A landscape with many peaks, sampled at points; each row gives a point and its height.
A climber steps from a point to the highest of its 2 nearest points, and stops where none of them is higher. Distance is the straight distance between rows; heights are no part of it.
Z_896 height 1.62: [187 174  75 126 137 131  93 123 150  69 138 105 132 106 109 154 117 155
 177 170 177 186 132  97  95 117 145 136 175 130 187 178 100 143 139 109
 107]
Z_174 height 4.66: [124 108 112 121 114 127  76 112  82 129  96 136 164  76 173 152 127 168
  87 124 117  85 177 168 159 130 166 155 110 148  93 179 151 109  70 155
 130]
Z_504 height 4.19: [120 146 122 225  77 116 131 150 183 154 114 183 126 117 107  97 105 133
 120 119 110 149 109 127  68  85 135 118 108  65 124  73 134 136 127 113
 123]
Z_49 height 5.90: [ 87 113 200 130 102  90  89 145 155 155 124 120 145 130 124  84 135 106
 122 143 154 171 108 178 161  77 167 127 133 151 103 107 135 105 137 135
  96]
Z_670 height 0.87: [148 132 138  78 161 163 158 102  96 116 110 111 114 107 124 179 123 136
 122 103 135  68 131 136 154 159  84 116  98 155 139 177 164 171 153 103
 163]
Z_13 height 1.97: [120 160 130 144 116  93 134 132 102 150  95 103 151 122 123 111 158 147
 187 132 122 126 165 117 143 104 177 120  89 128 146 108 177 153 133 106
 116]
Z_79 height 2.81: [154 140 110  98 148 112 150 100 113 112 146 120 134 109 121 184 166 103
 133 125 146 123 150 135 134 164  93 141 141 160 107 194 116 113 166 157
 160]
Z_496 height 1.22: [ 98 135 114 154 161  82 133 142 140 139 104  69 141  84 117 113 161 208
 156 126  92  43 167  72 106 126 117 132  63 141 111 118 120 139 107 101
 115]
Z_304 height 3.09: [100 104 128  78  99 116 131 132  99 157 104 149 171 138 119 216 152 159
 122  82 119 164 162 158 124 120 135 142 145 121  86 147 118 152 111 188
 138]
Z_613 height 1.86: [102 124 103  90  41 111  62 150 133 126 115 154 167 133 129 129 130 139
 153 111 132 217 131 122  80 118 112 142 118 116 112 165 108 140 118 194
 128]
Z_569 height 2.77: [103  96 172  94 105  77 101 142 141 150 159 146 130  79 151 152  90 131
  52 136 125  82 161 177 136 137 111 124 107 141  61 145 123  93 111 199
 150]
Z_838 height 4.39: [163 156 113 167 117 202 166 141  86 117 105 157 145 177 144 199  95 136
 155 112 162 114 150  94 146 169 145 117 160  99 126 117 132 165 127 141
 129]
Z_634 height 1.43: [ 96 101 161 139 104 128 136 144 101 158 117 149 152  91 147 146 118 173
  88  62  73 107 171 111 124  70 150 137  78  93  75  99 134 111 100 135
 129]
Z_280 height 1.25: [135 137  90 119 190 116 151 138 155 121 171  85 126 149 146 105 153 113
 171 208 127 139 152  72 118 152 140 131 176 156 174 116 100 121 117 134
  95]
Z_687 height 4.16: [124  90 199  85 131 143 103 109  79 107 128 120 129 119 106 114 140 145
  50  82 145  86 132 129 179 138 108 123  63 178  90 180 175  74 144 118
 200]
Z_632 height 0.97: [119 135 121 118  97 158 162 131  95 194 135 133 155 180 162 121 105  85
 166 166 125 143 137 168 160 147 105 118 116 153 143  78 182 216 132 141
 116]
Z_711 height 2.60: [166 151 112 108 131 106 125 100  96 125 109 137 150 109 100 189 202 127
 108 104 163 131 165 134 164 127 143 124  93 146 102 215 147 113 165 162
 147]
Z_764 height 1.08: [150 148 140  63 130 138 169 123 128 148 155 105 157 180 162 137 112 104
 199 169 120 145 134 129 169 169 100 122 158 162 169  78 157 159 133 146
 113]
Z_397 height 1.33: [102 116 114 133 115 105 107 148 127 137 111 108 157  89 106 141 137 220
 111  81  85  87 171  80  98  74 138 138  73 112  91 116  95 116 106 129
 108]
Z_312 height 4.85: [116 105 158 134 152 186 121 155 128  89  58 127 103 127 117 137  41 205
 117  82 146  75 113 141 131 148 165 114 123  99 128  96 131 193 132  76
 112]
Z_869 height 1.84: [124 145 138 149 122  63 117 156 161 166  98  96 157 107 109 111 153 151
 152 147 111 155 125 120 117  92 164 142 137 105 141  97 134 150 118 131
  96]
Z_989 height 3.64: [181 109 162  93 135 101  98 139 135 174 141  79 145 100 116 131 159 121
  68 103 106 151 137 118 163 111 144 141 120 106 126 160 157  86 116 156
 161]
Z_834 height 1.14: [140 167 114 131 165 153 187 114 101  93 126 137 142 157 174 138 101 150
 204 157 124 145 116 105  93 177 143 134 140 141 159 157 148 180 170 117
 191]
Z_447 height 2.14: [132 157 140 104 106 117 100 126 120 116 147 153 124 159 123 116 115  93
 142 143 167 183 131 120 147 163 135 110 103 131 120 143 112  98 190 181
 165]
Z_910 height 1.32: [ 92 151  53 201 167 142 146 109  95 103 132 144 130 161 157 112 171 132
 188 148 143 125 132  96 101 155 166 122 124 127 137 152 116 109 132 121
 153]
Z_728 height 4.40: [138 145 124 166  64 125 119 134 143 145 130 164 133  81 131 145  73 138
 122 115 107 128 136 150  89 101 105 112 113  76 127  82 139 153 113 139
 127]
Z_75 height 5.93: [123 108  84 127 162 171  69 117 117  62 129  94 100 120 124  79 109 172
 132 109 135 127 120 114 109 169 119 143 150 140 143 130  73 104 104  88
 125]
Z_760 height 1.23: [106 160  92 204 140 112 162 135 137 130 111 154 166 143 158 113 109 145
 226 159 125 136 128 100  62 162 153 129 138 125 137 135 146 164 140 118
 165]
Z_622 height 2.38: [124  95 157 141  74 179  89 129 152 136 121 134 143 139 133 172 127 116
  95 102 173 141 102 170 192  72 149 109 191  95 104  87 126 106  82 152
  58]
Z_461 height 5.61: [ 87 136  91 165 125 144 120  88 101 111 130 137 121 110 146  87 124 113
 159 141 126 109 115 207  94 127 112 123 140 165 135 119 143 136 106  76
 113]
Z_770 height 4.98: [126 131 163 156  89 169 124 118  95 153 132 131 110  65 156  80 102 129
 126 144 123 100 160 186 147  86 134 113  76 163 124 109 190 148 132  83
 119]
Z_369 height 5.71: [185 101 128 115 145 215 108 115  83 149 145 129  89 114 141 171  59  96
  39 103 149  93 134 151 182 131 115 131 109 124 134 165 172 131 127 107
 148]
Z_974 height 2.67: [ 86 120 100 168 153 130 157 126 133 117 132 127 115 110 145 111 134 128
 162 118 120  46 149 120 108 163  79 110 143 131  96  88 108 124 101 116
 119]
Z_519 height 3.03: [138 145 127  93 163  94 124 117 145  97 137 103 127  88  95 140 137 132
 107 165 147 119 122 153  91 172  75 135 131 178 115 200  74 138 167 150
 178]
Z_664 height 5.46: [119 118 172  89 110 102  99 126 139 139 124 113 134 148 110  84 117  95
 126 130 143 209  80 177 141 128 126 149 146 149 137 114 147 129 136 112
 154]
Z_535 height 1.85: [107  99 145 126  95 115  76 148 136 143 102 158 138 118 155  79  70 159
 107 114 112 169 135 122 104 139 176 145  90  87 103 107 130 127 120 166
 149]
Z_107 height 2.45: [122 125 119 112 100 143  94 134  85 114  67 120 152 128  86 151 129 207
 141  54 141 148 142 126 120 102 144 144  98 126 121 139 112 154 130 103
 115]
Z_810 height 2.11: [168 113 147 100 162 178 169  94 117 123 161 128  91 164 112 132 155  78
  94  85 136 112  94 149 194  75 100 131 165 155 126 118 161  78 122  54
 102]
Z_365 height 3.75: [169 119 110 133 205  98 178 144 145 121 123  85 110  79 119 161 161 114
 113 107 134  54 134  44 157 160 105 154 128 120 119 162 120 101 112 111
 101]
Z_713 height 3.96: [ 43  99  79 213 139 100 140 131 120 163 109 148 137 137 161 112 170 140
  90 165 111  98 133 136  52 149 135 134  98 128 109 164 106 124  72 162
 174]
Z_733 height 5.65: [132 142 141 198 130  93 130 130 162 153 125 128 124  97 106 149 164  94
  62 122 124 161  89 161 114  62 158 151 140  83 123 153 123 112 118 111
 115]
Z_895 height 1.36: [140 171 126 102 184 100 137 116 165  97 156 114 110 137 136 101 111  97
 167 213 143 152 106 137 117 163 136 131 174 169 187 134 119 147 159 107
 113]
Z_594 height 4.87: [129 151  89 137 117  91 155 158 170 135 135 111 140  91  98 132 116 149
 180 175 126 117 143 111  14 143  55 126 127 159 121 144  76 171 142 155
 148]
Z_271 height 2.95: [ 74 103 173 136  92  93  88 158 154 152 152 167 127 111 160 134  95 115
  78 147 132 113 147 138 144 124 162 110 121 116  81 108  94  89 138 213
 119]
Z_293 height 2.29: [150 188 120 125 115 146 140 105 120 109 166 171 104 162 152 132 109  81
 166 162 158 137 135 120 158 142 136  93 106 126 143 107 123 118 183 151
 122]
Z_563 height 4.42: [107 146  87 152  78  94 121 127 152 150 107 148 158  82 126 163  78 164
 171 139 101 127 134 174  45  92 109 137 138 116 143 125 136 175 101 117
 113]
Z_965 height 6.05: [ 81 109 186 175 134  89 132 147 143 167 116 129 141 118 141 120 157 111
  72 119 120 143  97 175 149  55 194 161 146 114  93 128 131  94 117 117
 109]
Z_442 height 0.77: [148 176 148  97 158 126 168  72 145 103 183 167  49 193 111 127 146  86
 125 166 123 147  93 166 170  89 149 151 133 129 142 128 141  86 169  83
 102]
Z_19 height 3.30: [ 80 113 118 116  95 115 121 125 101 136 128 153 154 120 160 153 125 133
 157 127 126 135 146 159 117 162 124 120 158 135  95 135 109 128 108 192
 131]
Z_948 height 2.51: [126 118 117 166  67 138  66 129 154 132 133 146 132  92 140 149 106 121
 108 141 167 113 122 141 141  91 169 106 157  81 129 118 101 110 102 166
  67]
Z_690 height 7.17: [186 159 103 115 140 187 136  87 140 108 154 130 119 184 141 132 107 136
 141 148  82 162  94 128 141 104 153 154 155  90 196  95 146 124  98  87
 114]
Z_876 height 3.42: [137  95 134 112 124 115  90 128 101 140 123  98 139 138 116 136 134 122
  71  99 113 170 129 120 139 158 139 162 147 100 115 161 109  89  99 171
 175]
Z_600 height 5.50: [138 160 169 118 130  99 153 140 150  95  68 126 123 117  71 132 128 143
 162 109 156 141  97 134 131 111 151 106 146 103 174 128 161 191 170  69
 107]
Z_963 height 3.26: [143 165 106 102 143 120 102  92 116  65 139 139 137 117 102 113 146 168
  98 149 129 153 117 128  91 158  86 142  77 165 132 222  94 139 161 135
 211]
Z_621 height 1.71: [101 112 143 126 154  74 119 187 190 151  91 134 170 144 127  82  95 175
 170 128 102 153 125  95 100  98 200 143 124 113 134  53 120 163 144 114
  80]
Z_532 height 3.10: [113  75  88 178 176 137 185 176 158 175  98  84  98 146 149 114 167  92
  87 193  98  76 116 123  81 135 119 121 146 153 170 113 100  89  73 133
 121]
Z_825 height 2.37: [115 152 130 121 116  58 123 130 124 146 115 135 174 112 128 147 191 136
 136 142 134 142 169 118 145 118 170 134  93 139  92 164 128 121 150 189
 123]
Z_611 height 6.39: [140 126 128  95 131 172 152  84 127 142 167 140 114 177 146 128 104  83
 104 129  89 157  81 208 146 107  87 141 161 144 157 101 150 121 111  89
 143]
Z_194 height 2.56: [114 128 158 113 101  70 121 128 138 167 145 138 142  86 126 121 136 124
  89 128  94 140 140 178 104 115 103 138  99 141  88 154 137 127 127 155
 158]
Z_12 height 6.18: [213 114 122  75 167 179 107 101 100 160 144 125 100 130 119 214 126 100
  62 101 171 117 126 133 182 131 111 110 124 135 141 185 175 109 163 123
 131]
Z_284 height 0.34: [128 141  89 134 209 120 193 105 123 107 166 112 103 164 145 152 174 113
 121 146  96 108 116  79 103 164 104 159 114 144 133 188  87 105 145 135
 176]
Z_581 height 2.31: [164 128 111 100 127 143 104 130  96 104  88 104 158 124  98 163 125 166
 157 100 144 169 117 146 117 142 132 150 159 132 156 167 125 163 126 116
 131]
Z_324 height 3.97: [139 129 147 139 169 111 152 139 124 103  89 116 129 100 123 187 154 150
 123  73 142  72 150  81 171 148 152 133 121 106 101 143 119 115 138 142
 120]
Z_757 height 2.01: [118 103 184  80 125 115  83 157 141 108  70 137 124 125 130 117  36 158
 105 101 129 161 108 149 129 162 173 150 117 119 132 127 136 163 153 126
 159]
Z_746 height 4.86: [119 132 206 146 150  88 127 155 131 128  93 117 119 104  85  96 136 154
  91 104 122 128 123  92 142 103 178 127  72 103 107 129 134 122 165 111
 152]
Z_560 height 6.52: [149 130  79 153 104 172  73 140 143  85 121 139 115 151 106  70 110 128
 163 109 141 185  95  99  98 112 120 124 142  92 159 103 104 114 105  80
 100]
Z_302 height 6.21: [126 140  61 183 118 121 121 133 134 112 120 122 137 153  95  87 135 138
 178 132 105 170 103 105  50 115 116 139 135 111 174 121 106 143 106  78
 132]
Z_202 height 1.00: [117 156 125 180 220 100 155 123 155  95 116 105  99 110 131 139 145 123
 116 198 172  79 106 110  95 178 147 121 121 147 149 184 104 156 161 123
 164]
Z_911 height 3.15: [ 87  90 216 141 120  91 134 179 163 163 157 141 108 140 120 104 107  92
  72 129 128 118 118 120 130 139 121 121 134 125  61  73  96  75 153 181
 155]
Z_451 height 3.84: [ 92  76 176  92 124 125 113 127  81 129 101 112 133 137 115  99 143 154
  92  63 122 135 123 155 158 129 129 146 121 164  80 131 150  99 114 116
 174]
Z_561 height 5.94: [105 138  87 120 124 134 126  82 112 111 145 141 123 158 126  98 141  99
 149 130 114 177  83 205  92 116  95 142 175 159 148 140 107 131 118  96
 131]
Z_196 height 6.27: [ 76 100  97 160 128 157  86 130  98  94 106 107 123 123 119  65 157 189
 139  70 145 111 139 116 113 125 124 122 108 142  92 117  98  99 103 107
 126]
Z_345 height 5.29: [105 134 122 186 124 128 140 109 111 133 116 121 119  60 145  85 128 137
 137 136  90  82 132 193  95  84 124 134  88 149 120 119 172 147 108  52
 129]
Z_142 height 3.74: [153 163 122  98  96 161  78 117 112  71 109 161  95 121 100  93  99 132
 140 107 158 176 115 118 110 134 121 112  68 119 150 167 118 149 182 108
 160]
Z_201 height 3.50: [ 79  84  87 142  90 115 112 137 128 144 131 138 137 148 117 120 173 117
 111 130 137 153 116 140  77 141 113 134 180 142 110 144  53 118 103 186
 126]
Z_425 height 2.91: [142 119  72 187 154 108 142 149 159 150 117  76 131 105 123 144 160 117
 118 201 122 101 135 134  69 118 124 148 168 144 174 144  93 130  80 133
 106]
Z_60 height 4.21: [ 77  97  85 202 118 103 127 108  94 154 117 145 140 100 206 102 143 116
 117 150  84  97 132 153 100 140 147 148 106 110 129 142 173 124  50 121
 152]
Z_830 height 2.82: [110 106 124 137 121 118 187 144 119 148 139 134 140 131 169 125 139  80
 152 100  85  72 133 145 142 132  70 115 162 145  98  84 154 121  77 120
  98]
Z_410 height 6.80: [156 127 134 146 135 162 135 115 123 119 125 127 131 162 140 124 106  89
 110 126 106 163  81 159 142 145 135 146 188  97 161  99 139 124 102  97
 147]
Z_105 height 3.12: [ 82  94 127 100  58 152 143 133 107 168 128 173 151 158 163 177 108 101
 143 138 140 104 146 175 154 156 101  99 173 134  99  88 141 173  79 194
 105]
Z_229 height 0.99: [131 130 158  85 180 163 146  82 100  66 152 126  67 146 147 120 105  93
 116 152 166  68 125 141 197 156 152 107 115 175 155 138 156 100 173  86
 112]
Z_221 height 1.96: [174 152 123  71 161 179 166  78 129 119 155 118 112 202  97 148 187  98
 138 120 150 159 108 128 209 101 126 130 161 154 162 101 162 115 143  73
  75]
Z_215 height 2.19: [ 68 136 115 174 128  69 135 156 116 158  93 149 162 163 116 105 181 141
 149 143 136 159 142 105  97 133 180 130  98 126 100 142  94 129 148 175
 138]
Z_682 height 2.26: [151  94 164 138 103 199 135 128 133 135 141 134 123 127 122 147 151  83
  92  83 157 114 110 158 200  68  92 109 183 131  95  98 148  77  93  91
  64]
Z_628 height 5.87: [154 170 111 158 144  97 155 132 142 103  94 117 136 145  58 123 165 133
 161 117 128 168  96 104 102 106 124 130 157  95 170 112 139 160 136  56
 118]
Z_113 height 5.15: [119 148 162 131 165 113 148 145 145  85  65 130 132  90 104 166  84 180
 157 126 148  73 103 147 128 135 179 111 138 119 152 127 132 187 160  78
  94]
Z_868 height 4.65: [159 129 137 117  74 171  96 120 110 152 149 143 107  74 149 137  78 114
  95 136 125 118 154 178 140 121 102 110  95 125 124 120 157 137 118 149
 134]
Z_526 height 7.23: [ 97 120 163 114  92 117 115 166 150 143 125 141 120 136 112  70 120 138
 159  99 131 136 136 109 127 121 109 102 123 135  77  52 108 117 149 147
 102]
Z_195 height 2.53: [131 144 115 136 180 144 147 115 131  94 157 123 112 119 180 124  93 109
 171 171 109  69 140 106 129 186 123 115 137 136 139 115 120 122 139 134
 140]
Z_117 height 6.79: [116 107 204 153  70 140 143 170 168 172 150 142 148 131 130  59 128 114
 131 105  96 138 129  92 147  98 111  91 131  99  87  36 142 105 115 146
 116]
Z_799 height 5.06: [169 111 172  53 150 138  97  96 130 136 169  91 112 160 112 110 121  99
  95 140 127 188  93 147 176 110 141 152 147 151 173 130 170  92 141 115
 160]
Z_571 height 3.54: [143 102 131 176 178 101 178 183 163 153 115  88 109 101 134 128 160  96
 101 138 119  66 141  56 153 130 132 136 132 118 113 102 111  94 111 134
  92]
Z_712 height 0.86: [ 80 134 158 146 217  81 170 111 153  91 101  93 123 107 132 148 168 129
  95 135 146  52  80 119 142 188 106 129 103 171 131 206 126 138 139 108
 168]
Z_574 height 4.50: [101 109 216 114 134 114 105 124 104  76 109 124 108 126  92  72 134 150
  66  92 171 120 106 105 166 136 161 105  80 138 115 158 142  81 169 107
 183]
Z_50 height 3.31: [132  86 106 144 169 107 170 155 155 165 173  76 106 123 145  85 173  80
 100 175  83  95 133  91 119 115  88 127 133 151 139 100 105  92  88 121
 105]
Z_181 height 2.03: [ 68 111 125 155 133  64 123 159 145 170 105 144 164 136 123 111 140 177
  93 142  89 164 137 122  65  95 178 156  83 110 110 119  87 137 133 164
 145]
Z_739 height 1.37: [149 139 139 121 115 128  87 135 165  98 146 116  91  92  98  73  93 113
 111 136 151 137 114 149 120 114  97 110 131 146 135 108  96 116 154 110
 105]
Z_922 height 0.26: [139 152 110 117 205 144 159  88 125  69 151 127  86 155 122 129 125 145
 127 146  94 135  99  99 106 148 134 163 137 114 159 174 102 121 148  93
 178]
Z_350 height 1.24: [145 164 137 109 142 107 112 114 128  78 131 115 101  67  96  94 129 130
 126 149 159  91 130 131 130 135 118 103  89 149 137 149 125 136 169  90
 133]
Z_381 height 2.33: [139 154 166  83  95 110 142 127 102 188 126 129 158 116 117 145 152 105
 131 111 131 152 142 167 154  98 101 108  84 144 109 134 174 159 155 151
 144]
Z_590 height 2.41: [169 184 130 121 139 158 168 105 145 104 181 175 101 173 183 134  72 115
 195 200 105 114 138  94 131 171 140 120 126 114 156  90 134 130 170 143
 119]
Z_642 height 5.34: [149 103  88 135 138 190 136 114  61 150 122 126 121 106 166 199  82 108
  90 118 139  83 152 158 165 145 119 139 138 128 126 168 163 169  85 131
 114]
Z_813 height 1.72: [178 173 110 108 134 161 129 123 144  64 122 139 122 167  98 149 132 115
 176 134 178 189 103 104 142 142 129 124 183 117 165 124  97 143 155 102
 102]
Z_154 height 4.61: [149 134 126 149 148 198 115 130  86  95  82 120 104 133 139 139  78 171
 149 102 164  98 137  93 151 174 164 105 114 107 143 121 135 162 141 110
 138]
Z_119 height 0.75: [107 122 142 124 193 115 184 104 130  90  88 109 117  87 145 196 128 140
 122  67 129  42  91 134 144 180  77 142 118 141 115 177 144 158 120  92
 151]
Z_230 height 0.56: [163 135 125  71 175  99 142  97 146 138 223 118  78 146 125 122 147  85
  82 172  91 110 137 114 153 116  92 138  99 161 126 153 111  57 160 148
 134]
Z_389 height 1.98: [112 142  83 112  67 131  90 105 108 113 162 181 139 168 133 109 136 100
 142 132 141 222 104 132  98 130 110 135 121 125 132 177  99 124 140 173
 157]
Z_357 height 3.92: [181 114 185  86 159  96 134 143 148 153 145  76 122  89  91 103 185 100
  94 100 130 122 136  80 184  95 125 119 133 140 120 136 171  78 128  99
 112]
Z_20 height 6.01: [153 157 174 135 127 107 184 159 165 146 109 144 131  96 120 180 100 121
 139 114 111  61 149 119 143 102 117 110 116  92  96  62 139 160 151 114
  78]
Z_629 height 0.67: [132 147 117 105 169 128 164  89 140 103 205 142  62 180 145 140 173  90
 120 163 126 114 142 105 183 111 142 149 138 137 127 136 109  52 145 135
  77]
Z_217 height 1.53: [ 90  79 137 161  72 176 110 142  81 146 124 165 115 137 161 119 114 140
  96  69 103 106 158 103 144 115 142 104 120  68  88  83 153 110  71 151
 145]
Z_909 height 2.96: [ 88 117  90 151  77 145 164 114 112 142 145 187 140 139 184 164 114  85
 155 133 105  64 143 149 107 154  95  85 172 110 110  90 147 149  63 142
 115]
Z_138 height 4.18: [141 130 117 161 147 145 156 128 105 103 108 137 141 136 169 193 140 111
 166 118 162  90 150  95 165 183 161 121 174 111 107 138 114 115 126 160
 111]
Z_705 height 6.83: [152 135  87 114 110 168 104 102 184  93 173 133 120 172 127  77 107 123
 142 159 101 180  78 128 109  86  99 138 163 104 189  85  99 118 100  91
  88]
Z_282 height 4.73: [183  87 135  50 113 190  78 106 124 171 163  79 150 179 120 135 118 121
 109 105 127 185 106 125 190 105 110 132 156 127 153  99 153  97 104 147
 130]
Z_336 height 2.76: [150 116  89 125 100 102  90 143 178 146 150  83 161  86 132 148 124 140
 139 193 126 133 130 147  82 127 111 144 189 130 165 149  94 140  88 165
  90]
Z_935 height 1.60: [ 98 122 139 134 121 105 124 171 156 144  78 156 167 162 152 101  82 154
 202 129 125 168 130 129 120 164 184 135 128 103 129  77 149 166 134 137
 109]
Z_355 height 2.13: [137 168 137 126  79 128 138 130  94 171 106 133 172 154 124 142 157 116
 194 137 161 178 140 125 165 101 143 108  82 122 144 111 176 169 160 152
 112]
Z_905 height 4.43: [102 123  79 181 129 134 100  98  77 115 105 120 161  90 171 151 141 163
 115 127 114 107 150 135 113 140 151 159 104 118 122 200 141 114  56 125
 152]
Z_902 height 1.12: [125 155 112 169 172 113 129 135 152  84 110 118  99 103  92 116 154 142
 127 164 185 104 136 104 106 150 146 110 122 138 122 145  82 132 158 127
 111]
Z_178 height 3.98: [127 168 110 181  93 127  93 145 151 110 105 174 115 113 111  93 102 125
 140 120 158 174 122 112  90 126 152 119  70  80 127 130 119 138 169 130
 138]
Z_877 height 3.72: [ 70  96  67 201  93 110 137 113 119 168 137 146 135 149 138 114 201  81
 113 176 124 124 119 138  66 112 124 120 144 144 145 151  92 119  98 153
 127]
Z_311 height 1.75: [132  93 124 144  52 142  95 132 137 169 130 135 148 123 157  89  99 133
 120 116  73 194 132 103 105 129 147 148 122  70 161  84 169 130  83 169
 156]
Z_513 height 6.72: [ 95  98 119 135 128 118 110 181 154 128 109 102 108 132  70  51 146 175
 137 103 133 129 134  96  83 119 100 119 105 144  97  81  71 112 137 113
 105]
Z_380 height 1.49: [152 170  98 146 136 115  97 141 192  99 144 136 103  99 109 105  97  95
 145 193 160 166 101 156  79 132 109 119 139 139 164 139  95 153 156 110
 103]
Z_736 height 1.17: [165 136 114  78 174 159 166 108 139 106 177 110 128 192 170 157 142 131
 191 168 108 131 143  99 168 159 142 145 201 152 165 105 132 115 120 141
  89]
Z_640 height 3.59: [114  91 201  88  90 159 119 147 103 138 112 138 117 154  80 107 123 140
  99  38 142 172 104 162 151 106 106 129 157 148  85 103 132 113 128  95
 141]
Z_479 height 6.38: [150 120 186 142  91 141 163 173 162 174 127 141 146 122 146 153 100 116
 107 101  89  90 145 111 164 106 116 103 127  72  97  52 168 141 104 155
 104]
Z_958 height 2.62: [119 111 164  72 129 133 124 128  75 140  75 124 165 123 109 152 149 210
  93  62 120 114 155 140 164  77 173 138  73 146 101 146 142 151 144 106
 110]
Z_192 height 1.83: [164 153 121 118 136 183 148 114  91 103 104 117 124 180  91 143 150 117
 147 108 174 158 110 124 186 125 147 109 159 129 169 109 149 165 145  77
  91]
Z_276 height 1.11: [144 149 130  86 162 130 125  78 118  84 169 110  89 103 116 101 160 103
 115 147 148  90 137 162 167 109 115 114 114 189 146 156 146  95 158  76
 111]
Z_769 height 5.62: [132 151 171 146 154  80 177 159 165 137 121 128 112  83  96 138 121 126
 113 108  99  65 128 127 105 118  87 112  97 106  92  95 122 152 170 109
 143]
Z_964 height 3.49: [119 136 122  97 104  98  83 136 120  85 111 127 126 130  79  72 145 158
 119 110 140 171 129 106 100 142 107 129  72 153 114 174  88 132 164 138
 171]
Z_782 height 2.88: [134 100 143  68 125 139 125 143  90 174  91 112 149 141 100 215 115 170
  97  78 149 125 155 150 156 125 142 144 127 143 103 147 146 190 145 146
 117]
Z_683 height 1.76: [ 96 104  81 118  24 112  80  99 123 161 144 148 176 134 132 133 150 133
 156 128 120 172 122 106  85 105 103 132 159  99 153 134 111 151  72 181
 139]
Z_947 height 3.37: [ 95  91 228 108 108 130 153 164 139 154 145 149 125 138 104 129 133 111
  94  61 121 129 129 139 161  96 101 123 158 137  43  79 120  76 130 129
 129]
Z_884 height 4.63: [140 166  95 135  88 107 145 152 151 132 133 133 162 102 127 170  96 149
 213 152 119 120 153 115  69 136  84 112 143 120 136 121 126 171 128 159
 123]
Z_934 height 0.88: [128 155 146 120 174 153 173  71 121  85 165 163  50 173 150 107  93 104
 133 170 105  95 101 146 160 139 150 134  99 134 157 114 144 107 173  76
 139]
Z_981 height 2.63: [122  94  95 150  89 101  79 127 155 164 145 111 155  74 147 150 135 142
 115 164 111  67 157 118 112  93 142 132 152 108 142 140 104 114  70 167
  68]
Z_80 height 1.50: [103 129 123 164 139 130 133 134 132 122 114 154 137 182 150  64 119 115
 172 129 132 151 117 115 126 180 155 111 145 106 126  78 131 122 124 131
 140]
Z_706 height 4.47: [181 115 124  33 147 158 116  86 138 152 187 106 125 173 111 156 172 124
 132 112 135 167 134  94 191 123 108 120 142 139 140 129 140  64 148 155
 110]
Z_787 height 4.20: [153 130 135  74 142 100 113 124 141 139 175  79 128 138 107 104 205 102
 123 136 148 156 163  67 183 124 123 117 134 141 129 105 127  80 139 155
 106]
Z_679 height 1.52: [141 152  48 139 123 172 108 117 119  66 158 131 122 139 153 121 105 164
 235 170 168 149 142  97  66 119 129 135 158 167 171 155 113 138 134  92
  96]
Z_42 height 5.21: [119 140 118 164 114  81 183 167 172 156 137 124 121 113  73 121 131 129
 130 137  98  91 142 120  42 111  40 108 113 125 106  83  81 155 139 122
 131]
Z_89 height 5.27: [128 135 137 181 152  98 141 153 127 130 114 109 109 127  78 120 183 102
  74 111 131 147 111 103 128 110 148 134 123  98 118 136 105 109 140 123
 150]
Z_803 height 1.41: [103 150  72 171  98 147 124 116 106 121 146 176 151 192 151  99 154 109
 197 136 141 170 130  90 119 133 159 107 139 109 143 113 127 106 125 152
 127]
Z_691 height 0.44: [153 125  94 106 169  98 169 119 142 150 190 119 113 115 159 156 129  71
 102 159  77  89 137 102 111 159  63 140 119 140 130 166 105  96 128 175
 158]
Z_411 height 1.26: [165 108 153 107 111 160  69 122 152 122 171 107  98 109 141  87  59  94
  82 140 117 153 112 135 143 138 110 130 150 122 148  94 112  90 124 137
 129]
Z_325 height 4.99: [141  91 122  99 129 148 105 131  89 179 103 114 133  72 157 192 106 146
  58 111 120  76 159 194 155 118 127 145 102 149  98 180 180 159  84 130
 114]
Z_121 height 1.01: [160 143 138  87 145 158 160 116  81 129 112 119 134 145 140 150 102 143
 153 146 132 122 142 109 151 177 128 113  92 152 178 169 168 200 181 131
 173]
Z_100 height 2.17: [152 113 132  78 135 161  95 155 132  77  80 126 129 129 126 136  43 171
 151  99 136 166 101 136  82 194 121 153 156 120 153 158 123 185 136 111
 171]
Z_870 height 1.63: [124 108 135 136  78 162 127 130  81 170 123 159 139 162 157 142 118 110
  98  90 114 159 138 125 157 126 136 126 122  79 135 112 166 132 103 158
 159]

Where does a climber stop that starts at each point below?
Z_825: Z_526
Z_201: Z_12
Z_80: Z_965
Z_728: Z_526
Z_632: Z_965
Z_810: Z_690
Z_989: Z_965
Z_154: Z_690
Z_411: Z_690
